Points on a hilly landscape, in no order, each with its height.
From any point a ball rolls to the lowest of the 3 points nearest to it. It stops when none of these is lower. Distance is the straight distance between rows; heights are no part of it.
K_581 h=261: [-15, 8, -11, 19, -13, -5, -5, 5, -2, 5, 8, -2, 13, -11, 14, 4, -10, -2, 6, -2, 4, -24]
K_329 h=57: [13, 4, 10, -21, 21, 0, -2, 14, 6, 1, 8, -4, -5, -7, -21, -13, 11, -8, 0, -13, -9, 0]
K_42 h=471: [-1, 10, -8, -7, 2, 0, 6, -18, 7, 1, 9, 5, -12, 4, 0, -4, 14, 9, -8, 19, -14, 2]
K_320 h=106: [9, -23, -13, -21, 6, -28, 25, -2, -12, -23, 6, -4, -15, 24, -15, 16, -7, 25, -10, 12, 3, -22]
K_204 h=230: [-19, 22, -12, 15, -20, -19, 5, -11, 18, -6, 12, 6, -9, 7, 12, 6, -10, 15, 11, 46, -9, -26]
K_922 h=637: [5, 8, 1, -10, 15, 4, -7, 1, 15, 5, 9, -16, -1, -11, -7, -10, 22, -11, -6, 2, -16, 9]
K_75 h=104: [9, 9, 29, -1, 7, 21, -2, 16, -13, 25, -14, 19, 0, -2, -2, -6, -8, -5, 5, -30, 16, 24]
K_181 h=627: [-9, 18, -3, 7, 17, 15, -18, 8, -5, 9, -16, 13, 5, 6, 0, -3, 4, -33, 3, -15, 19, -5]
K_492 h=110: [14, 9, 10, 12, -15, 8, 15, -1, -11, 24, -4, 2, 2, -14, 7, 10, 2, 8, -8, -23, 12, 14]
K_214 h=446: [-2, 4, 0, -12, 21, 3, -35, 26, -3, 33, -7, -15, -15, -5, -18, -22, 11, -26, -1, -17, 21, 13]
K_405 h=299: [-21, 3, 1, 0, -31, -10, 25, -5, 9, 0, 10, 4, 11, 4, 17, 16, -29, 29, 16, 25, -5, -17]
K_397 h=229: [-19, 0, -1, 17, -23, -9, 0, -1, -6, 8, -1, 2, 19, -3, 17, 9, -19, 5, 12, 6, 6, -29]
K_650 h=133: [-12, 0, 2, 16, -1, 3, -17, 0, -21, -12, -20, 38, 29, -3, 4, 3, -29, -4, 14, -7, 11, -25]
K_807 h=268: [20, 1, -8, -1, 5, 27, -5, -17, 5, -14, -5, 0, -30, 1, -11, 5, 21, 13, -12, 16, 0, 27]
K_811 h=616: [-1, 9, 4, -2, 14, 1, -15, 17, -6, 26, -14, 5, -8, -2, -2, -18, 0, -16, -5, -24, 25, 11]
K_3 h=191: [-8, -16, 6, -21, 4, -26, 21, 9, -9, -24, -2, 8, 0, 16, -1, 5, -18, 16, 12, 8, -11, -10]
K_705 h=140: [-13, -4, -1, 13, 3, -4, -2, 9, -9, 13, 5, 5, 11, -4, -3, -18, -14, -26, -2, -26, 20, -9]
K_350 h=509: [10, 1, -1, 10, 5, 21, -27, -4, 9, 12, -2, -19, -10, -7, 1, -4, 21, -17, -5, -7, 1, 27]
K_91 h=109: [-3, -11, 16, -6, 0, 2, 14, 13, -14, 11, 12, -5, 18, -5, -10, 5, -11, 1, 6, -29, 0, 4]
K_707 h=227: [-13, -5, 4, -4, -16, -21, 22, 0, -1, 5, 13, -1, 15, -5, 9, 14, -24, 22, 6, 4, 1, 0]
K_324 h=175: [-9, -1, 10, -4, -2, -7, 22, 7, -13, 10, 6, -4, 14, -4, 4, 20, -15, 17, 6, -9, -2, -8]
K_915 h=265: [6, 4, 7, -8, 13, 4, -24, 22, -1, 25, 5, -21, -8, -15, -19, -16, 11, -14, -4, -15, 15, 12]
K_444 h=625: [2, 15, -3, 7, 11, 16, -20, 12, -6, 24, -5, -8, -2, -2, -1, -19, 5, -24, -13, -15, 20, 18]
K_364 h=403: [12, 6, 5, -4, -3, 17, -4, -11, 11, 6, 6, -7, -7, -7, -1, -3, 24, 6, -9, 7, -13, 22]
K_367 h=611: [-10, 0, -13, 12, 11, 25, -20, 0, 13, -5, 1, -22, -3, 0, -2, -2, 40, -17, 8, 25, -7, 40]
K_610 h=575: [-8, 8, -2, 1, 23, -1, -14, 13, -1, 24, -3, -5, 6, -10, -4, -21, 6, -29, -3, -20, 12, -8]
K_797 h=171: [-20, 7, -10, 7, -12, -10, -6, -3, 12, -2, 9, 8, 7, 1, 18, 2, 4, 5, 6, 22, -15, -30]
K_151 h=87: [-1, 20, 3, 17, -2, 9, -12, -4, -14, 21, -17, 15, 9, -2, 14, 2, -10, -17, -7, -27, 14, -13]
K_662 h=166: [-18, 12, -10, 17, -18, -13, -8, -15, 10, 9, 4, 1, 5, 2, 24, 11, 6, 9, 5, 25, -19, -21]
K_411 h=228: [4, 3, 14, -10, 2, -8, 20, -1, 1, 1, 4, -4, 4, -4, -1, 17, 0, 28, 0, 9, -11, 0]
K_644 h=381: [-1, -2, -8, 14, -10, 27, -7, -12, 7, 0, 2, -14, -2, -3, 20, 15, 18, 9, -5, 15, -20, 33]
K_345 h=277: [-20, -20, -8, 3, 4, -20, 10, 7, 2, -21, 10, 5, 19, -8, 13, -5, -32, -5, 18, 1, -11, -13]
K_347 h=451: [36, 7, 11, -24, 10, 6, -22, 24, 16, 4, 1, -10, -22, -12, -32, -13, 11, -14, 1, -15, 3, 19]
K_289 h=225: [-13, -5, 3, -2, 4, -8, 12, 3, 2, 8, 5, -4, 17, -6, 0, -2, 1, -6, 6, -3, -11, -11]
K_40 h=160: [12, -18, -13, -12, 10, -16, 6, -15, 2, -17, 7, -8, -29, 18, -8, -2, 7, 1, -19, 11, 3, -15]
K_154 h=319: [-8, -1, -11, 4, -13, 6, -2, -16, 10, 9, 2, 1, -1, -5, 14, 15, 16, 4, -6, 13, -20, 10]
K_50 h=159: [-5, -10, 2, -15, 2, -25, 23, -8, -3, -10, 1, 9, 0, 19, -1, 13, -6, 19, -2, 23, -3, -16]
K_859 h=532: [-4, 2, -17, 9, 5, 27, -13, -4, 15, 0, 0, -13, -12, -1, 1, -2, 33, -10, -4, 15, -12, 24]
K_5 h=139: [1, 1, 8, 4, -7, 4, 16, -5, -6, 24, 8, -4, 16, 1, 5, 24, -6, 12, -11, -15, 4, 1]
K_315 h=226: [-5, 9, -11, 21, -22, -2, -10, -14, 4, 18, -4, -3, 5, 2, 26, 21, 7, 0, -3, 23, 1, -10]
K_702 h=246: [-21, -10, -9, 23, -13, -18, -5, 8, -2, -9, -5, 4, 27, -9, 15, -10, -17, -7, 21, 4, 9, -37]
K_624 h=165: [26, -2, -6, 1, 2, 23, -10, -15, -2, -29, -6, -5, -44, 8, -26, -7, 20, -13, -11, 6, 3, 22]
K_574 h=128: [19, 9, 18, -2, 9, 14, -16, 9, 1, 25, 0, -15, -11, -6, -4, -1, 12, -12, -8, -21, 12, 17]
K_272 h=291: [-19, 6, 0, 2, -13, -9, 15, -8, 7, -1, 10, 8, 9, 3, 8, 12, -21, 19, 11, 20, -5, -18]
K_475 h=338: [-2, -4, -7, 32, -12, 21, -9, -15, 7, 15, 5, -20, 8, -3, 15, 12, 23, -2, -6, 13, -4, 29]
K_379 h=35: [25, 1, 3, -1, -12, 49, 3, -10, -7, -18, -2, -9, -17, -3, -12, 15, 32, 14, -1, 5, 0, 48]
K_667 h=271: [-19, -3, 1, -5, -15, -19, 23, -4, 6, -7, 9, 10, 11, 4, 10, 14, -33, 24, 16, 15, -5, -15]
K_455 h=378: [29, -4, 26, -24, 4, 1, -9, 31, 7, -4, -1, -10, -10, -8, -28, -5, 3, 5, 5, -28, 5, 14]
K_319 h=118: [23, -6, -5, -5, 14, 16, -2, -24, 4, -10, -3, 2, -39, 4, -10, -15, 29, -6, -19, 15, 0, 12]
K_772 h=286: [36, 2, 14, -7, -7, 19, -6, 2, 6, -10, -5, -8, -19, -9, -21, -3, 15, 15, -13, -11, 0, 22]
K_23 h=312: [-16, -6, -10, 9, 6, -14, -3, 14, -4, -3, -2, 7, 20, -10, 0, -18, -11, -26, 10, -17, 1, -24]
K_678 h=340: [38, -2, -4, 1, -10, 34, 3, -12, 11, -26, -9, 6, -39, 4, -22, 3, 16, 6, -8, -6, 1, 28]
K_882 h=297: [-8, 2, 5, 11, 1, 4, 7, 6, -16, 10, -6, 10, 22, 2, 8, 4, -28, -13, 2, -16, 13, -16]
K_180 h=222: [2, 3, 7, -13, 2, -6, 8, 10, 0, 7, 3, -6, 8, -1, -4, 11, 10, 8, 1, -15, -10, -4]
K_225 h=293: [-15, -9, 2, 11, 1, -2, 1, 11, -17, -5, -11, 21, 25, -7, 0, -10, -28, -20, 4, -19, 14, -19]
K_426 h=231: [-13, -22, 2, -20, 16, -27, 17, 10, -16, -31, 1, 10, 17, 14, 4, -8, -28, 3, 20, -11, -17, 0]
K_424 h=474: [-4, 4, -14, 7, 9, 11, -7, -13, 13, -8, -4, -7, -15, 1, 5, -3, 29, -12, -14, 26, -13, 15]
K_957 h=284: [-3, 8, 4, 15, -18, 7, 0, -18, 6, 14, 13, -9, -3, -2, 22, 13, 5, 8, -7, 2, -10, 4]
K_220 h=179: [-14, 4, -20, 3, 12, -15, 1, -15, 18, -5, 0, 7, -10, 9, 8, -16, 7, 1, -5, 24, -7, -22]
K_344 h=154: [-5, -18, 12, -8, 6, -13, 9, 12, -13, -6, 1, -3, 23, -4, -3, -3, -27, 2, 14, -29, 0, 7]
K_153 h=259: [-6, -13, 1, 18, -19, -17, 10, 2, -11, -6, 9, -4, 25, -12, 18, 23, -45, 13, 16, -7, 5, -21]
K_619 h=88: [28, 4, 8, -1, -14, 28, 2, -10, 8, -11, -4, -4, -19, -5, -9, 7, 24, 24, -7, -4, -8, 35]
K_232 h=170: [-21, 2, -15, 25, -10, -10, -15, 2, -16, -24, -6, 10, 26, -9, 17, 2, -26, 3, 16, 18, 10, -40]
K_54 h=232: [35, 6, 14, -8, -1, 12, -11, 12, 0, 4, 7, -17, -12, -19, -10, 3, 19, 6, -10, -22, 4, 35]
K_58 h=324: [-9, 9, -3, -10, -20, -23, 8, -25, 2, -2, 7, 7, -15, 21, 11, 10, -28, 27, -2, 40, 6, -13]
K_246 h=72: [-4, 2, 17, 9, 0, 8, 10, 15, -24, 14, -10, 19, 11, -5, -2, -2, -25, -4, 2, -36, 18, 11]
K_636 h=116: [8, 11, 2, 20, -5, 15, -6, -2, -10, 27, -17, -9, -9, 8, 8, 8, 4, -16, -15, -9, 9, 17]
K_666 h=541: [2, 10, -1, -11, 10, 6, -17, 8, 17, 11, -2, -11, -13, -9, -14, -15, 17, -18, -9, -2, -2, 6]
K_203 h=632: [-7, 30, 13, 15, 1, 15, -21, 3, 3, 4, -27, 24, 21, -1, 11, -3, 2, -18, 15, -13, 18, -5]
K_776 h=405: [0, 1, 17, -24, 21, 0, -20, 36, -4, 18, 3, -13, 0, -1, -30, -20, -4, -17, 5, -18, 14, 11]
K_838 h=215: [0, -21, -1, -22, 11, -23, 14, 14, -13, -25, 5, 6, -9, 25, -12, 3, -15, 4, -1, 1, 1, -11]
K_910 h=236: [8, -16, 28, -23, 13, -10, 13, 26, -12, -8, 2, -11, 16, -1, -21, -1, -9, 0, 14, -38, 0, 8]
K_719 h=233: [-13, -22, 2, -6, -10, -18, 14, 2, -7, -9, 3, 2, 28, 2, 15, 9, -38, 8, 15, -11, -6, -4]
K_677 h=450: [-13, -16, -7, -13, 25, -14, 4, 21, -5, -11, 2, -9, 18, 1, -10, -21, -3, -19, 10, -24, -1, -8]
K_946 h=85: [0, -3, 19, 1, 4, 14, 2, 10, -12, 20, 4, -2, 4, -4, -3, 3, -9, -8, 0, -27, 14, 5]
K_976 h=247: [-15, 0, -24, -11, 22, -17, 7, -4, 9, -4, 6, 15, -5, 15, -1, -25, 14, -6, 7, 11, -8, -24]
K_936 h=274: [12, 0, 1, -9, -16, 9, 14, -15, 4, -2, -2, -2, -6, 4, 10, 18, 2, 37, -3, 12, -14, 6]
K_816 h=364: [26, -8, 20, -27, 9, -5, 8, 17, -3, -16, -4, 12, -10, 10, -36, 7, 6, 6, 4, -17, -4, -4]
K_171 h=161: [-12, -23, 9, -12, 0, -9, 9, 16, -6, 3, 13, 2, 13, -2, -15, 3, -11, -5, 5, -14, -7, -6]
K_531 h=223: [6, -2, -2, 32, -7, 24, -9, -6, -7, 12, -6, -11, 1, -1, 6, 6, 20, -11, -12, 1, 12, 39]
K_820 h=435: [-10, 0, -9, 14, -5, 20, 0, -20, 14, -5, 4, 0, -8, 6, 9, 0, 30, 5, -6, 24, -15, 26]
K_452 h=187: [24, 7, 4, 4, 1, 24, -5, 3, 0, 12, 9, -27, -6, -13, -3, -4, 13, -2, -12, -15, 8, 31]
K_670 h=358: [5, 8, 1, -4, -14, 11, 5, -19, 3, 3, 5, 1, -8, -11, 6, 13, 7, 16, -7, 16, -16, 26]
K_850 h=440: [1, -3, -13, 32, -13, 15, -20, -12, 13, 8, -8, -15, 6, 4, 12, 3, 23, -19, -15, 19, -6, 22]
K_184 h=317: [-10, 3, 8, -9, -20, -13, 22, -7, 7, -1, 9, 7, 6, 4, 12, 22, -30, 25, 8, 23, -5, -1]
K_821 h=349: [6, 13, 5, 3, -24, -10, 5, -13, -3, 10, 4, -2, -6, -4, 17, 21, -15, 37, -2, 19, -10, 6]
K_954 h=141: [-10, 14, -2, 17, 6, 10, -20, 0, -25, -25, -21, 35, 33, -16, 14, -3, -16, -3, 23, -9, 12, -32]
K_736 h=431: [-1, 6, -4, 20, 1, 16, -12, -18, 11, 4, -8, -16, 1, -1, 8, 4, 27, -7, 4, 17, -8, 22]
K_585 h=439: [5, 5, -6, 11, -24, 19, -2, -28, 9, -6, 8, -5, -11, 5, 18, 16, 27, 20, -1, 17, -9, 24]
K_143 h=681: [-6, 13, -10, -5, 6, 10, -10, -1, 19, 8, -2, -15, -8, -5, 7, -9, 25, -27, -2, 5, 2, 16]
K_373 h=341: [-24, -7, -20, 8, 1, -22, 6, 11, 14, -15, 2, 10, 18, -7, 8, -20, -8, -8, 18, 10, -11, -37]
K_425 h=397: [-8, 7, -21, 24, -7, -2, -20, -2, 6, 21, -6, -8, 18, -4, 15, 0, 2, -25, -11, -3, 5, -12]
K_836 h=203: [-16, 5, -7, 16, -24, -8, 1, -19, -1, 20, 3, -3, 8, -9, 25, 19, -8, 12, 11, 19, -10, -19]
K_613 h=202: [-16, -21, 2, -12, 6, -22, 16, 10, -9, -23, -6, -3, 22, 0, 8, -9, -28, -5, 16, -18, -16, -2]
K_109 h=262: [-21, 2, -18, 21, -16, -14, -8, -7, 2, -5, 13, 7, 15, -11, 19, -3, -3, -2, 14, 9, 3, -47]
K_682 h=366: [12, 8, -7, -15, 7, 19, -11, -9, 10, -10, -1, -8, -22, 3, -10, -9, 24, -6, -13, 11, -4, 16]
K_48 h=505: [-9, -1, -1, -9, 20, -5, -12, 27, 3, 24, -1, -4, 2, -3, -13, -15, -4, -30, 4, -28, 18, -11]
K_97 h=98: [11, 12, 11, 4, 0, 9, 1, -5, -13, 26, -9, -6, 0, -1, 0, 7, 4, -15, -12, -30, 16, 18]
K_804 h=241: [16, -13, 12, -25, 14, -21, 21, 7, -12, -25, -6, 12, -10, 21, -16, 11, -13, 10, -2, -10, -9, -15]
K_577 h=56: [-3, -2, 13, 8, -9, -5, 10, 8, -20, 18, -3, 9, 14, 2, -1, 18, -24, 10, 0, -24, 16, 4]
K_12 h=209: [-17, -14, -11, -19, 18, -26, 12, 5, -6, -23, 5, 14, -3, 13, -11, -14, -8, 5, 12, 16, -9, -19]
K_716 h=622: [-9, 22, 13, 8, 17, 22, -31, 26, -2, 27, -27, 19, -3, -1, 1, -10, 9, -29, -4, -10, 18, -2]
K_706 h=321: [-15, 3, -19, 0, -6, -28, 19, -24, -1, -3, 9, 0, -12, 21, 6, 4, -8, 2, -9, 39, 9, -19]
K_921 h=220: [16, 0, 0, -11, -7, -8, 12, -25, 1, -11, -7, 3, -22, 15, -4, 10, -1, 28, -14, 8, 0, 2]
K_366 h=186: [28, -20, -8, -10, 7, -2, 6, -17, -3, -20, -4, 2, -33, 16, -8, 4, 6, 9, -26, 3, 7, -5]
K_491 h=408: [20, 6, 6, -8, 4, 30, -10, 3, 13, -4, 2, -10, -15, -8, -16, -6, 30, 0, -5, -4, -3, 31]
K_189 h=457: [-2, 5, -11, 22, -11, 1, -6, -27, 8, -3, 1, 1, -9, 9, 15, -6, 19, 3, -8, 32, -16, 10]
K_746 h=463: [-4, 7, -16, 0, -2, -9, -1, -23, 11, -3, -1, -2, -15, 14, 6, -1, 17, 14, -19, 34, -7, 8]
K_538 h=311: [-16, -22, -8, 3, 11, -22, 0, 18, 0, -25, 4, -1, 31, -6, 11, -24, -20, -23, 19, -13, -8, -11]
K_944 h=348: [14, 8, -1, -6, -21, 15, 12, -25, 1, -6, -8, -4, -12, -4, 17, 22, 2, 37, -10, 19, -7, 17]
K_39 h=260: [-8, -1, -8, -13, 17, -19, 3, 2, 17, -9, 4, 6, -4, 6, -8, -12, 9, -4, -5, 4, -7, -16]
K_780 h=102: [20, 11, 17, -8, 1, 15, 7, 5, -28, 26, -8, 5, 5, -1, -2, 7, -7, 0, -13, -35, 23, 21]
K_33 h=221: [-4, -16, 11, -35, 8, -15, 20, 5, -3, -19, 6, -1, 8, 11, -5, 0, -15, 14, 9, -5, -15, -9]
K_927 h=235: [24, 4, -3, 11, -13, 29, -6, 0, -11, 6, 4, -16, -4, -8, 9, 10, 22, 5, -16, -12, 9, 45]
K_857 h=254: [-16, -10, -1, -2, -8, -12, 14, -3, 8, -3, 5, 3, 13, -2, -3, 2, -6, 3, 4, 1, -12, -21]
K_349 h=285: [-14, -7, -6, 17, 1, -10, -5, 13, -8, -15, -1, 8, 35, -15, 4, -8, -28, -19, 8, -8, 2, -27]
K_711 h=124: [-18, 11, -11, 8, -4, -15, -6, -14, 9, 6, 6, 10, -4, 0, 13, 2, 13, 6, 2, 17, -18, -18]
K_402 h=367: [31, 1, 3, -16, -7, 20, -7, 5, 12, -21, -2, -1, -36, -3, -24, -7, 8, 5, -14, 2, 5, 20]
K_588 h=129: [3, -14, -17, -15, 5, -27, 16, -18, -2, -7, 8, 2, -17, 16, -6, 7, 0, 17, -15, 22, 7, -13]
K_251 h=300: [-13, -9, 7, 22, -10, 0, 11, 5, -18, 2, 4, 18, 20, -5, 11, 10, -27, -1, 11, -8, 12, -14]
K_784 h=276: [-8, 1, -6, -4, 2, -4, 15, 1, 7, -4, 7, 8, 4, -3, 9, 4, -17, 19, 9, 17, -14, -18]
K_144 h=337: [34, -6, 4, -10, -5, 17, 5, -16, 2, -15, -3, 10, -31, 9, -14, 4, 16, 12, -17, 4, -2, 14]
K_401 h=347: [29, -2, 24, -22, 10, 7, -18, 26, -13, 21, 3, -21, -15, -14, -24, -16, 6, -7, -2, -28, 26, 20]
K_726 h=345: [9, -3, -3, 18, -14, 41, -5, -11, 2, -4, 4, -18, -10, 3, 2, 15, 34, 6, 1, 12, 1, 45]
K_164 h=239: [5, 1, -19, -13, 16, 10, -11, -19, 11, -19, -2, -6, -35, 7, -10, -16, 30, -7, -12, 21, -1, 9]
K_914 h=214: [-1, -14, 12, -14, 2, -10, 23, 8, -5, -8, 1, 3, 16, -4, -2, 9, -16, 15, 8, -5, -7, -6]
K_103 h=234: [13, 7, 12, -13, -2, 2, 6, -9, 12, 2, 1, -4, -2, -3, -4, 0, 4, 12, -10, 1, -3, 1]
K_817 h=441: [13, -1, -4, 2, 10, 19, -8, -8, 10, 10, -3, -12, -9, -9, 0, 4, 17, 1, -13, -2, -6, 25]
K_309 h=314: [-12, 15, -12, 29, -23, -14, -9, 0, -7, 4, -6, 0, 12, 1, 25, 14, -3, -19, 6, 17, 4, -36]
K_899 h=398: [-8, -13, 17, -25, 14, -3, 7, 40, -1, -8, 1, -21, 10, -6, -24, -24, 0, -14, 16, -24, -6, 1]
K_752 h=310: [-7, 2, -9, -2, -13, -23, 10, -17, -3, 6, 12, 6, -9, 11, 7, 5, -16, 18, -2, 29, -7, -11]
K_537 h=289: [4, 3, 12, -20, 16, 4, -8, 20, 8, 6, 6, -9, -11, -12, -19, -13, 13, -9, 3, -4, -3, 6]
K_833 h=80: [-7, 12, 9, 5, 5, 8, -6, 12, -8, 16, -12, 17, 12, -2, 0, -8, -14, -13, 2, -34, 21, -6]
K_542 h=356: [-5, 0, 2, -13, 13, -6, -2, 17, 9, 12, 9, -5, 1, 2, -12, -12, 4, -12, 3, -17, -6, -4]
K_917 h=355: [44, -15, 13, -16, 7, -3, 4, -1, 4, -14, -3, 2, -27, 13, -28, 7, 0, 10, -9, -9, 6, -3]
K_831 h=122: [-21, 6, -5, 21, 2, -2, -5, -3, -22, 10, -12, 8, 10, -2, 14, 8, -2, -17, 0, -16, 16, -25]
K_283 h=429: [0, 0, 11, -14, 19, -1, 4, 22, -4, 16, 6, -9, 6, -5, -17, -14, -3, -11, 1, -22, 13, 4]
K_968 h=123: [-5, -3, -5, 29, -13, -9, -8, -4, -28, -17, -8, 21, 29, -12, 21, 4, -32, 1, 15, -2, 22, -32]
K_620 h=149: [-6, -8, -23, -3, 13, -31, 14, -6, 3, -10, -3, 13, -4, 17, -6, -11, 6, 5, 2, 17, -4, -24]
K_920 h=176: [6, 5, 9, -5, -5, 6, 11, -4, 5, 12, 8, -7, 11, -6, 9, 14, 5, 16, -3, -11, 0, 4]
K_178 h=476: [16, 4, -2, -21, 18, 7, -13, -1, 14, 0, 4, -5, -21, -3, -25, -22, 17, -15, -6, 6, -5, 9]
K_638 h=322: [21, 2, 2, -20, 7, -5, 2, 10, 2, -11, -5, -1, -19, 9, -24, -1, 11, 3, -11, 0, -4, -7]
K_478 h=313: [-1, 2, -7, -10, 19, -16, 3, -9, 5, -9, 5, 9, -12, 18, -11, -22, 15, -1, -5, 12, -5, -10]
K_155 h=244: [-10, -15, 6, -8, 10, -21, 15, 16, 0, -22, 4, 1, 22, 0, -1, -15, -14, 2, 20, -3, -19, -14]
K_235 h=135: [-13, -11, 14, 20, -10, -7, -5, -2, -16, -14, -10, 27, 27, -9, 22, 6, -56, 1, 12, -12, 10, -20]
K_733 h=189: [-10, -3, -1, -17, 12, -21, 13, -5, 6, -17, 1, 11, -13, 17, -18, 7, -3, 12, -7, 12, -5, -18]
K_391 h=621: [7, 19, 9, 7, 7, 26, -19, 7, -3, 28, -19, 14, -4, 0, 4, -6, 7, -19, -10, -15, 13, 20]
K_937 h=475: [-8, 3, -13, 40, -13, 14, -17, -18, 13, 8, -4, -7, 0, 7, 27, 7, 17, -8, -7, 31, -14, 14]
K_794 h=97: [17, 8, -3, -12, 10, 17, -31, 13, 17, -12, -5, -9, -26, -10, -26, -26, 22, -8, -6, 9, 0, 18]
K_436 h=199: [-11, 11, -13, 35, -27, -12, -5, -14, 10, -1, 1, 0, 9, 6, 21, 12, -3, 2, 10, 44, -16, -25]
K_522 h=105: [-10, -6, 5, -20, 20, -20, 16, 3, 9, -11, 5, -1, 8, 2, -13, -23, 4, -10, 7, 0, -10, -19]
K_659 h=245: [-19, -9, -9, 12, -20, -24, 9, -2, -2, -9, 6, 10, 26, -2, 23, 2, -41, 12, 20, 5, 0, -31]

For each start below, name the point where the ball stops.
K_33 -> K_320
K_425 -> K_577
K_23 -> K_577
K_804 -> K_320
K_225 -> K_968
K_426 -> K_320
K_917 -> K_320
